Each scene shows the same named points in several views. A view is turned or mirrored, shifted and resized as a whole, has a little noise and may leave points out.

Scene 1
View 1
K454: [ -2  -4   2  -4  -5   5  -6  10  -2   7   3  -5   9 -10   1   8  -8  -1
   4  -5   1  -1  -6  12  -2   2   1  -4   0  -7   5  -5]
K131: [ -9  -6   2   2  -7   5  -9   3  -3  -3   2  -1   5 -10   4  11  -5  -5
   0  -4   4   1 -10  14  -2   6  10   0   1  -3   5  -1]
K939: [-10  -4   0   3 -11   2  -3  -1   5   1   7  -5   8  -7   3   8  -3  -2
 -11  -7   2   1  -3  13   3  13  12   0  12   1  -3  -5]
K160: [-2 -1  7 -1 -4  4 -8  5  0  4  0 -9 14 -8  1  7 -9 -6  7 -7 -3  2 -3 10
 -3  1  1  5  5 -1 -1 -4]
K440: [ 11  -4   1  -1   0  13  -7   8   3   7  -7 -10   5  -7   2   8 -15  -5
  -4   8  -5  -5  -1   7   1  -1  -2   1   0  -9   2  -6]
K759: [  4  -2   8   5  -2   8 -11   1   4   0  -8 -10  12  -9   5   6 -12 -11
   2   2  -5   1  -4   6  -1  -3   3   9   3  -1  -3  -2]
K48: [  0  -4   5  -1  -3   7 -11   7  -3   1  -4  -4   7 -11   3   9 -10  -6
   8  -2   0   1 -11  11  -3  -3   3   1  -5  -7   6  -2]
K646: [-1 -2  1  3 -9  2 -4  3  6  5  2 -7  8 -8  4  5 -7 -4 -7 -3 -1 -2 -5  9
  5  6  7  0  4 -3 -1 -5]
K33: [ 2 -5  1  5 -4 10 -9  2  3 -1 -3 -7  4 -7  6 10 -9 -6 -9  5 -2 -2 -3  8
  3  5  8  3  4 -4  0 -3]
K657: [  2  -2   4   6  -9   0  -5  -1  10   3  -5  -5  10 -11   6   1  -9  -5
  -6  -1  -1  -1  -9   7   4  -1   7   1   1  -5  -1  -1]
K210: [  5  -2   2   8  -8   4  -6   0  11   1   0  -7   7  -8   9   5  -7  -3
 -11   2  -1  -2  -5   5  10   2  12  -2   5  -3  -1   0]
K503: [  2  -3   5   1  -5   4 -10   6   1   2  -3  -4   8 -11   5   7 -10  -4
   6  -2   0   0 -11   9   0  -5   4  -1  -4  -7   5   0]
K727: [  0  -3   4  -3  -4   4  -6   7   0   8  -1  -6  11 -10   1   5 -11  -2
   5  -4  -1   0  -6  12  -3  -1   0  -1   1  -7   3  -4]
K719: [ 11   0   7  13  -5   7  -9  -5  16  -4  -7 -11  11  -9  11   3 -10  -7
 -11   8  -4   0  -3   1  10  -4  13   4  10  -1  -8   5]
K279: [ -4  -4   0   3  -9   3  -9   6  -2   1   2  -3   3  -8   5  10  -4  -5
  -3  -4   2  -2 -10  10   5   6   8  -3  -3  -3   6  -4]
K855: [ 13  -2   5   6  -1  13 -17   9   4  -5   0  -8   3  -6  11  14  -7  -3
  -2   9  -1  -2  -6   1  13  -4  13  -6   2  -4   5   6]
K109: [ -2  -6   3   4  -3  10 -13   4  -4  -5  -4  -3   3  -8   5  13  -8  -8
   1   2   0  -1  -9  10  -2   2   8   3  -2  -4   4  -1]
K590: [  1  -5   3   7  -6   5  -8   0   5  -2  -7  -3   6 -11   7   6  -9  -7
  -4   2   0  -1 -11   9   1  -1   9   2  -3  -6   2   0]
K643: [  7  -4   0  13  -8   8  -8  -2  11  -4  -3  -6   1  -8  12   8  -6  -4
 -18  10  -1  -4  -6   3  14   4  16  -2   4  -4  -1   2]
K720: [-2 -5  1 -7 -2 11 -9 13 -8  5  4 -5  5 -8  0 14 -9  0  6 -2  1 -1 -5 14
 -3  4  1 -4  0 -7  8 -6]
K123: [ -6  -4   3  11  -6   7 -14  -1  -4  -8  -2  -6   4  -5   7  15  -3 -15
  -4  -2  -1  -1  -6   7   4  10  10   9   1   7   1  -4]
K128: [  1  -2   1  -2  -7   2  -6   9   0   8   2  -5   8 -10   2   7  -8  -1
   1  -4   0  -2  -8  10   3   2   2  -4  -2  -7   6  -5]
K866: [  8  -7   2  -5   3  22 -17  16  -9  -3   1  -3  -3  -7   6  21 -10   1
   5  11   2  -2  -6  10   0  -3   7  -8  -2 -11  13   4]
K770: [-3 -3  4  7 -7  4 -9 -1  4 -2 -2 -5  9 -9  6  7 -7 -8 -3 -2  0  1 -7  9
  2  3  9  5  4  0 -1 -2]
K748: [ -7  -4   5   7  -9   1  -7  -3   6  -3   0  -3  12 -11   7   5  -5  -5
  -2  -5   2   4  -9  12   0   2  13   2   7  -1  -2   2]
View 2
K720: [ 11 -13   8   9   5   7  -7  15   1   6   0  -6 -15   8  -5   6  -8   1
  -5  -8  -3  -5   2 -11   1  -7  -9   0  -4  -2   0  10]
K759: [  0 -11  -3   4  15   0  -9   8   0   8   1  -3  -7  -1  -7   5  -4   6
  -8  -3   1  -3  -8  -2   1   2   3   1  11   6  -1   6]
K657: [ 0 -5  0  6  8  1 -5  1 -2  8 -3 -4 -4  8  1  2  0 -2 -5 -3 -2  3 -8  3
  2 -3  6 -3  8  4  3  6]
K503: [  6  -8   3   7   9   2 -10  14  -2   7  -1  -8  -7   9  -5   5  -6  -2
  -7  -4  -4   3  -4  -4   3  -3   1   1   8   1  -1   8]
K770: [ 0 -9 -1  8 10  3 -7  3 -3  9 -1 -4 -8  6 -3  3 -2  2 -2 -8 -2 -2 -8  1
 -1 -2  2  2  5  5  2  5]
K748: [ -1 -10  -3   8   9   4  -7   0  -6   7  -1  -4  -8   8  -2  -1   0   1
   4 -10  -9   4  -7   1  -4  -4   4   5   5   7   4   4]
K440: [  7  -9   6   5   9   1  -3   8   4   9   0  -1 -11  -2  -4   7  -4   3
 -15   1   6  -4  -3  -8   7  -3   1 -10   6   0  -1  10]
K48: [  7  -9   4   8  10   3 -11  17  -2   7   0  -8  -8   9  -8   5  -7  -1
  -8  -8  -4   1  -3  -7   1  -2  -2   3   6   0  -2   8]
K33: [  3  -8   2  10   8   2  -3   1  -2  12   1  -2 -14   2  -4   5  -1   5
  -6  -8   3  -3  -7  -2   2  -3   7  -3   2   3   2   8]
K866: [ 18  -9  12  16   4   2  -4  21  -5  14   5  -8 -24   3 -13  11 -13   5
  -8  -7  -1   1   0 -18   7  -6   8   0   0  -6  -3  15]
K719: [ -2  -6  -4   8  12  -3  -1  -6  -3  13  -1   0  -9  -4   0   2  -1   5
  -1   5  -1   2 -12   3   4  -1  18  -3  13   9   3   6]
K590: [  2  -5   2   9   9   1  -8   5  -5  10  -1  -5  -8   8  -5   4  -1   0
  -8 -10  -1   4  -8  -1   1  -2   9  -1   8   2   2   7]
K279: [  5  -6   6  12   4   5  -7   7  -4  12  -3  -7 -10  14  -2   4  -3  -1
  -2 -11  -2  -2  -6   1   1  -6   0   2  -1   0   2   6]
K160: [  1 -15  -1   4  12   4  -9  10   3   5  -1  -4  -6   4  -3   3  -4   3
  -2  -2  -5  -5  -4  -3  -2  -2  -8   3   5   6   0   5]
K454: [  8 -11   6   7   6   6  -6  11   2   5  -2  -6  -9  10  -1   3  -6  -2
  -4  -5  -5  -1   0  -7   1  -7  -8  -1  -1   0   1   8]
K210: [  2  -5   1  10   6   1  -1  -4  -3  13  -3  -2 -10   5   2   2  -1   1
   0  -1  -1   1  -9   3   3  -5  11  -4   5   4   4   6]
K109: [  5  -9   3  10   9   2  -9  11  -5  11   2  -6 -14   7 -10   7  -4   4
  -7 -14   0  -1  -6  -4   1  -1   5   4   3   1   0   8]
K727: [  6 -11   4   4   9   5  -8  11   3   3  -2  -5  -6   7  -2   3  -5  -1
  -6  -3  -4   0  -1  -6   1  -4  -7  -2   4   2   0   7]
K131: [  4  -9   3  11   6   6  -9   7  -6   9   0  -7 -12  13  -6   3  -2   0
  -1 -17  -5   1  -5  -3  -3  -5   0   5  -1   1   3   6]
K123: [ -2  -9  -2  12  10   2 -10   4  -6  17   1  -6 -14   7  -9   7  -1   9
  -1 -17   4 -11 -12   6  -2   1   5   9   1   5   1   3]
K939: [ -1 -11   0  10   3   7  -2  -8  -3   9  -3  -1 -12   9   3  -1   3   3
   6 -13  -4  -4  -6   3  -5  -8  -2   1  -7   6   7   4]
K128: [ 8 -8  6  8  4  5 -6 10  1  7 -3 -7 -7 12  0  4 -5 -3 -5 -3 -3 -2 -2 -3
  3 -7 -5 -2  1  0  1  7]
View 3
K855: [  1 -10   9  -5  13  -4   2   6   5  -8  -1   2   0  -7   2   0 -10   0
  11  -7   7  -5  -8   0  -8   2  -6  -1  -8   3  -2   8]
K131: [ -5  -2  -3   3   4   5   6   6   6  -9   0   6   2   4  -4  -2 -10  -9
   1   3   4   9  -6  -8  -7   6   5  -1 -11 -11   4  -1]
K657: [  1  -6  -5   4   5   2   4   9   0  -5   0   5  -2   5   3  -4  -3  -8
   4  -4  -6   5   3  -4  -2  13  -1  -2 -11  -2  -3   7]
K48: [ -3  -6   0   4   0   6   2   1   7  -9   5   2   3   4   5  -3  -6  -9
   5   0   2   5  -7  -8 -10   5  -1   8 -11  -4   1   0]
K160: [-2 -2  0  4 -1  6  5 -4  6 -7 -1  2  8  8  0 -6 -4 -8  2 -5 -2  9  2 -5
 -9 10 -6  8 -8 -7 -4 -3]
K128: [  1  -5  -3   6   1   8   1   3   3 -12   6   3   0   4   2  -6  -1  -4
   3  -1   3   8   0  -9  -7   3  -5   4 -14  -7   2   2]
K759: [ -2  -4   1   1   3   0   3  -3   5  -1  -5   0   8   6   3  -6  -5 -11
   8  -6  -6   0  -1   0  -7  12  -3   6  -6   0  -4   2]
K939: [ -1   2  -5   2   8   4   9   8   2  -7  -6   7   2   6 -13  -7  -5  -4
  -3  -2   1  14   8  -5  -3  10  -1  -9 -12 -16  -1  -1]
K719: [  1  -6   2  -3  13  -6   7   9   0   2  -7   4   0   1   1  -4  -5  -5
   7 -11  -8  -3   4   5  -2  16  -5  -6  -6   5  -9  10]
K748: [ -4  -2  -3   2   6   3  11   8   5  -7  -3   7   2   6  -2  -1 -11 -10
  -2  -2  -4   9   1  -4  -5  15   2  -3  -8  -8  -5   0]
K720: [ -4  -1   2   2   1   8   1  -1   6 -12   5   1   6   4  -2  -8  -2  -3
   3   1  11   8  -5 -10 -13  -3  -4   7 -15  -9   7  -4]
K123: [  2  -3  -2   0   7  -2   2  -2  10  -3 -14   3   6   3 -10  -1 -13 -11
   9   1   0   4  -4  -1  -1   8   6  -5  -6 -14   1   3]
K454: [ -2  -3  -1   4   0   9   2   2   4 -11   6   3   3   5   1  -7  -1  -4
   2  -1   5   9  -1  -9 -10   3  -5   6 -14  -7   3  -2]
K727: [ -3  -3  -1   5  -1   8   2   1   3  -8   5   2   4   7   4  -8   0  -6
   2  -3   1   7   0  -7 -10   6  -5   8 -12  -4   1  -1]
K646: [  2  -3  -5   4   5   4   4   6   1  -7  -2   4   0   4  -4  -7  -1  -4
   2  -3  -1   8   6  -5  -3   8  -4  -3 -13  -8  -1   4]
K770: [ -2  -3  -3   2   6   1   6   3   5  -4  -5   4   3   5  -3  -3  -8 -10
   4  -2  -3   6   0  -3  -4  11   1  -2  -8  -7  -2   3]
K440: [ -1  -4   1   2   5   1  -4   0   0  -1   2  -3   4   2   4 -14   6  -4
  11  -6   2  -2   0  -3 -10   1  -6   7 -14   2   6   6]
K643: [  2  -7  -2  -3  17  -6   4  15  -2  -1  -6   5  -5  -4  -3  -4  -6  -2
   8  -5   0  -2   0   1   0   8   1 -13 -11   0   0  14]
K590: [ -3  -6  -4   3   6   1   3   8   2  -4   0   4  -1   4   3  -3  -7 -11
   7  -1  -3   3  -5  -5  -5  10   4  -1 -10  -2   2   6]
K33: [ -2  -2  -1  -1   9  -2   2   4   1  -1  -5   2   3   2  -4  -8  -4  -6
   7  -4   1   2  -1  -2  -6   5   0  -3 -11  -4   4   5]
K109: [ -5  -4   0   0   6   1   2   1   7  -5  -2   2   4   3  -1  -3  -9 -10
   8   1   2   2  -9  -5  -8   4   5   2 -10  -5   5   2]
K503: [ -2  -7  -1   4   1   5   2   3   6  -9   5   3   1   4   6  -2  -6  -8
   5  -1   0   4  -6  -7  -9   7  -1   7 -10  -1   0   3]
K210: [  2  -6  -2   0  11  -1   5  11   0  -5  -3   5  -3   1  -2  -4  -4  -3
   4  -6  -2   3   4  -2  -2  10  -4  -7 -11  -3  -3   8]
View 4
K33: [ 5 -3 -2 -2 -5  1  1 -1  4 -3  5  3 -5 -3  3 -6 -2 -4  1 -1  1  1  6 -2
  6  0 -2 -6  0 -2  0 -3]
K727: [ -2   0  -1  -3  -5  -1   5  -3   2  -1   3   4   3  -4   1  -4  -5  -3
   4  -1   4  -1   3   1   8   5  -5  -8   1 -10   3  -3]
K855: [ 6 -9  4  0 -5  2 -4 -2  2 -3  4  6 -3 -3  1 -6  1 -5  1  5  5  2  0 -6
  0 -1  3 -5 -5 -6  0  0]
K210: [ 2 -1 -3  1 -3  3  0 -2  1 -3  3  4 -4 -4  5 -6  2 -3  2  1 -1 -3  6 -6
  3 -2 -4 -8 -2 -4  0  0]
K643: [  7  -5  -2   1  -3   4  -3  -1   1  -3   3   3  -6  -5   7  -8   4  -3
   0   1  -2  -2   7 -10   1  -6  -1  -7  -3   0  -3  -2]
K719: [  5  -3  -5   1  -4   6  -1  -1   7  -6   4   6  -6  -5   6  -8   5  -5
   6   4  -1  -3   3 -10   2  -4  -6  -7   1  -3   0   4]
K123: [ 7  1 -2 -4 -4  2 -3  0  9 -6 -1 -3 -4 -2  1 -6  1 -1 -2  0 -4  6  3  1
 10  1  0 -6 -1  0  2 -1]
K160: [-1  2 -3 -3 -5  0  4 -2  6 -4  2  4  0 -3 -1 -3 -3 -3  4  0  2  0  1  3
 10  6 -6 -7  2 -8  6  1]
K866: [  8 -13   9  -4  -5  -3  -1  -2   1   1   6   6   0  -1  -4  -2  -8  -6
  -1   2   9   3   4   1   4   3   6  -3  -4  -9  -1  -7]
K503: [  2  -2   1  -3  -5  -1   0  -3   3  -1  -1   3   4  -4   0  -5  -5  -3
   3   3   4   0   2  -1   7   3  -4  -7   0 -10   0  -2]
K939: [-1  5 -5 -1 -1  4  3  0  1 -4  3  0 -6 -1  3 -1  1 -1 -1 -4 -5 -2 10  1
  8  2 -4 -7 -3 -2  4 -3]
K109: [ 7 -3  1 -4 -4  0 -1 -2  6 -2  0  1  0 -3  0 -5 -5 -3  0  1  2  3  4  0
  9  2 -1 -5  0 -6  0 -4]
K279: [ 1  1  1 -2 -3 -1  0 -2  0 -1 -1  0  1 -3  2 -4 -2 -1 -1 -1  0  1  5  0
  7  2 -1 -8 -4 -5  1 -5]
K590: [ 5 -2  0 -2 -4  1 -1 -2  4 -2  0  1  1 -4  2 -6 -3 -2  2  1  0 -1  5 -5
  7 -1 -5 -6  1 -6 -2 -4]
K646: [-1  2 -4 -1 -4  1  3 -2  0 -2  2  2 -2 -4  4 -5  0 -2  1 -2  0 -2  6 -2
  6  1 -5 -8 -1 -4  2 -2]
K131: [ 3  1  2 -4 -2  1 -1 -2  3 -2 -1 -1  0 -1 -1 -1 -4 -1 -1  0 -1  0  7  2
  9  3 -2 -6 -3 -7  1 -5]
K440: [ 3 -7 -2 -2 -8 -3  5 -2  2  0  8  8 -1 -6  3 -9 -5 -6  3 -2  8  1  2 -2
  6  1 -2 -7  4 -5 -1 -2]
K770: [ 3  2 -3 -2 -3  2 -1 -1  6 -4  0  1 -2 -3  2 -5 -1 -2  2  1 -2  0  5 -2
  8  1 -5 -6  0 -5  2 -1]
K454: [-2  0  0 -3 -4 -2  4 -3 -1  0  3  4  2 -3  0 -3 -5 -3  2 -1  4 -1  4  2
  8  5 -3 -8 -2 -9  3 -4]
K128: [-2  0  0 -2 -5 -3  3 -3 -2  0  1  3  3 -4  2 -5 -4 -2  1 -1  4 -1  3  1
  6  4 -3 -9 -2 -8  2 -4]
View 5
K109: [ 12  12   3   2  -1  -8   2   1   7   5   0  -8  -7  11   2 -10  -3   1
  -2   9  15   3 -10  -3   0   2  10   7   5  -1   3   0]
K855: [11 14 -6  2 -9 -3  6  0  7  5 -1  0 -5  4  7 -1 -2 -3 -1 11  4  5 -4 -2
 -5  2  5 12  5 -4 20 -8]
K503: [ 9 13  2  9  0 -7  0  3 12  6 -1 -5  0  7  5 -8 -4 -3  3  6 14 -4 -6  1
  2  1  5  4  8  3  5 -1]
K657: [ 5  9  1 -3  2 -8  3 -1 13  6  4 -4  2  3  8 -6 -6  3  6  1 10 -7 -6  2
 -4  7  6 -1  2  2  8  3]
K748: [ 11   4  -2  -3  -3  -8   3   3   9   3   5  -6   2   7  10 -12 -10   9
   0   1  14  -8 -12   0  -2   7  13  -1   5   3   1   3]
K939: [  8   2   0 -17  -1  -2  12   3   8   4   1  -8   0   2  12  -8  -7   9
  -5   1  16  -8 -15   0  -2   9  11   2   8  -3  -4   6]
K48: [ 11  13   3  10   1  -7  -1   4  10   6  -2  -6  -2   9   3 -10  -4  -4
   0   8  17  -3  -7   0   5   0   6   5  10   2   1   0]
K646: [ 5  7  2 -8  2 -4  7  1 11  6  0 -6  1  0  9 -5 -5  3  1  1 14 -7 -9  2
 -2  7  5  2  6 -2  2  3]
K454: [ 8 13  4  3  3 -1  4  5 13  6 -5 -6  2  4  7 -6 -4 -4 -2  6 16 -7 -8  3
  7  2  4  5 13  0 -4  1]
K210: [ 5  8 -3 -9 -2 -4  8 -1 11  5  4 -3  1  1 10 -3 -5  4  2  3  7 -4 -6  1
 -6  8  6  3  2 -3 11  1]
K720: [11 14  4  3  3  0  6  7 10  7 -9 -7 -2  7  5 -7 -1 -6 -7 10 18 -1 -9  1
  9  0  5  9 16 -4 -6  0]
K123: [ 11   3   2  -6  -5 -13   6  -1   1   6   3 -12 -14   4   0 -10  -6   6
  -3   3  20   3 -15  -5  -7   3  10   7   3  -4   3   0]
K128: [ 5 13  3  1  3 -2  5  4 14  6 -4 -6  2  2  7 -4 -2 -5  0  5 17 -8 -8  3
  4  1  2  6 11  0  0  0]
K759: [ 11   7   1   6   0 -12  -2   0   4  11  -2  -4  -7   5   4  -9  -9   3
   5   0  11   1  -3   2   0   8   5   1   4  -4   6   1]
K770: [ 10   5   1  -3  -2  -9   4   0   7   6   3  -7  -4   5   6  -9  -7   6
   1   1  14  -4 -10   0  -3   6   9   2   4   0   3   2]
K33: [ 9 10  1 -7  1 -6  7  0  7  7 -2 -6 -6  6  5 -5 -3  3 -1  5  9  3 -6 -2
 -3  7  7  4  3 -6  6  3]
K866: [16 23 -1  7 -4  2  5  5 10  5 -9 -3 -6 15  3 -4  3 -9 -9 21  8 10 -5 -4
  6 -3  8 16 12 -5  8 -5]
K279: [  6  10   3  -4  -1  -4   7   3  12   2   2  -9  -1   4   5  -6  -1  -1
  -2   8  19  -6 -13  -2  -1   0   7   7   8   1   2   0]
K643: [  4  11  -3 -14  -3  -5  11  -4  11   4   6  -3  -4   4   8   0  -1   6
   2   7   4   2  -7  -4 -12   8   9   5  -4  -4  18   2]
K727: [ 9 12  4  6  4 -4  2  5 12  9 -5 -5  2  4  7 -8 -6 -3  1  3 15 -7 -5  4
  7  5  3  3 12  0 -2  2]
K719: [ 8  5 -6 -5 -4 -9  4 -3  6  8  4  1 -3  1 10 -4 -9  8  7 -1  1  0  0  2
 -9 13  6 -1 -4 -5 18  1]
K131: [ 10  10   2  -3  -2  -5   5   4  10   1   2  -9  -2  10   6 -11  -4   3
  -5   8  18  -4 -15  -3   0   1  12   5   8   3  -2   2]
View 6
K939: [  0   6   1   2   2   4  -4   0 -11   0   0  -6  -5  -3  -3  -4  -3   7
  -3   2  11  -1   3   4  -1   2  -7   0   0   1  -1  17]
K866: [  7   8   1   5 -10 -10 -10   3 -10   2   1  14 -19  -1  15   6   3   3
   5  -3  13   1  -1   5  -2   8   6  -3 -13   3  10  -8]
K855: [ 11   1   5   2   0  -2  -2   8  -7  -6   4   0 -14   3  10   4   0   4
   9   2   8   5  -2   3  -3   3   9  -2 -12   1   2  -6]
K210: [ 5  3  3 -1  5  1  0  3 -3 -4  1 -9 -5  4  5 -1 -1  7  5  2  8  2 -2  2
 -3  0  1  0 -7 -1 -1  7]
K33: [  4   4   4   0   0  -4  -6  -1  -7   1   1  -4  -8   3   2  -1   0   4
   1   1   8   2  -1   2  -4   3   0  -2 -12  -2   1   4]
K759: [  3  -2   4   0   2  -4  -5  -2   1   3   2  -2  -6   4  -5  -6  -1   0
   4  -4   3  -1   1  -2  -1  -1   3   1 -15  -2   5  -1]
K646: [ 0  5  0  0  1  0 -2  1 -4  0 -1 -5 -4  2  0 -1 -2  6  3  0  8 -2  0  3
 -3  0 -3  1 -5  1  3 11]
K748: [ 4  2  1  2  7  3 -3 -1 -3 -4  0 -3 -6 -3 -3 -7  2  6  0 -3  8 -2  1  2
  3 -1 -6  2 -3 -1  2  5]
K503: [ 2  3 -2  1  0 -5 -3  2  2  0 -2  4 -8  2  1 -1  3  3  7 -5  7 -4 -1  2
  0  0 -1  1 -9  1 10 -2]
K590: [  4   4   1  -1   5  -5  -3   0  -2  -2  -2  -2  -7   3   1  -2   6   5
   3  -1   8  -1  -3   2  -1   0  -3  -1 -10  -2   3   0]
K279: [  2   6  -3   2   1  -2  -3   4  -9  -2  -3   0 -10  -1  -2   2   3   6
   3   2  10  -3  -1   6   0   1  -6  -3  -4   3   5   6]
K657: [ 2  3  0 -2  6 -1  0  1  2 -2 -1 -6 -3  5  1 -3  2  6  5 -1  6 -1 -3  1
 -2 -2 -3  1 -8 -1  3  5]
K131: [  2   6  -2   3   1  -3  -6   0  -9  -1  -2   3 -10  -4  -2  -2   5   5
  -1  -2  11  -4   1   5   2   2  -8  -1  -4   2   5   3]
K770: [ 3  2  2  1  4 -1 -4  0 -5 -1  1 -4 -7  0 -5 -4  1  4  1 -1  7 -1  0  1
  0 -1 -3  0 -8  0  2  4]
K440: [  0   6   3  -2  -6  -9  -5  -2  -1   7   0  -1  -5   9   7   1  -3   2
   6  -3   6   0  -2   0  -8   3   6  -1 -18  -2   8   4]
K48: [  1   3  -2   1  -3  -7  -5   1   0   2  -2   7 -10   0  -1   0   3   1
   5  -6   7  -5   0   2   1   1  -1   1 -10   1  11  -2]
K160: [-1  0  0  2 -3 -1 -4  0  0  4  2  2 -5  0 -7 -6 -5  1  4 -7  5 -4  4  0
  1 -1  0  3 -8  1  9  5]
K109: [  4   3   1   2   0  -6  -8   0  -7   1   0   3 -12   0  -3  -1   5   2
   1  -1   9  -2  -1   3   0   2  -2  -3 -12   0   4  -3]
K719: [  9  -2   8  -2  10   2   0   1   0  -5   5 -13  -4   7   5  -5  -2   6
   5   1   5   6  -1  -1  -3  -1   5   2 -12  -4  -4   2]
K720: [ -2   7  -3   4 -10  -6  -7   1  -7   6  -2  10 -11  -2   3   2  -2   2
   3  -5  10  -5   2   4  -2   5   0   0  -8   4  12   5]
K454: [-3  7 -4  2 -6 -3 -4  1 -2  4 -2  5 -6  0  2  1 -2  4  5 -5  9 -5  1  3
 -1  2 -1  2 -5  4 11  8]
K128: [-1  7 -4  1 -4 -4 -2  3 -1  2 -3  3 -6  2  2  2 -1  5  7 -3  8 -5 -1  4
 -2  1 -1  1 -6  4 10  7]
K123: [  5   0   3   3   3  -2  -7   3 -14  -1   1  -4 -12  -1 -14  -2   2   1
  -1   5   6   0   1   2   0   0  -5  -6 -11   0   0   0]
K643: [  9   4   6  -2   8  -1  -1   3  -9  -6   1 -12  -7   7   9   2   3   9
   3   7   9   6  -5   3  -6   2   1  -4 -10  -3  -5   4]

Which points are out of place in each view (at most two, in the order of its rows)? Write none if all are in place.
view 1: K719
view 2: K770
view 3: K48
view 4: none
view 5: none
view 6: K279
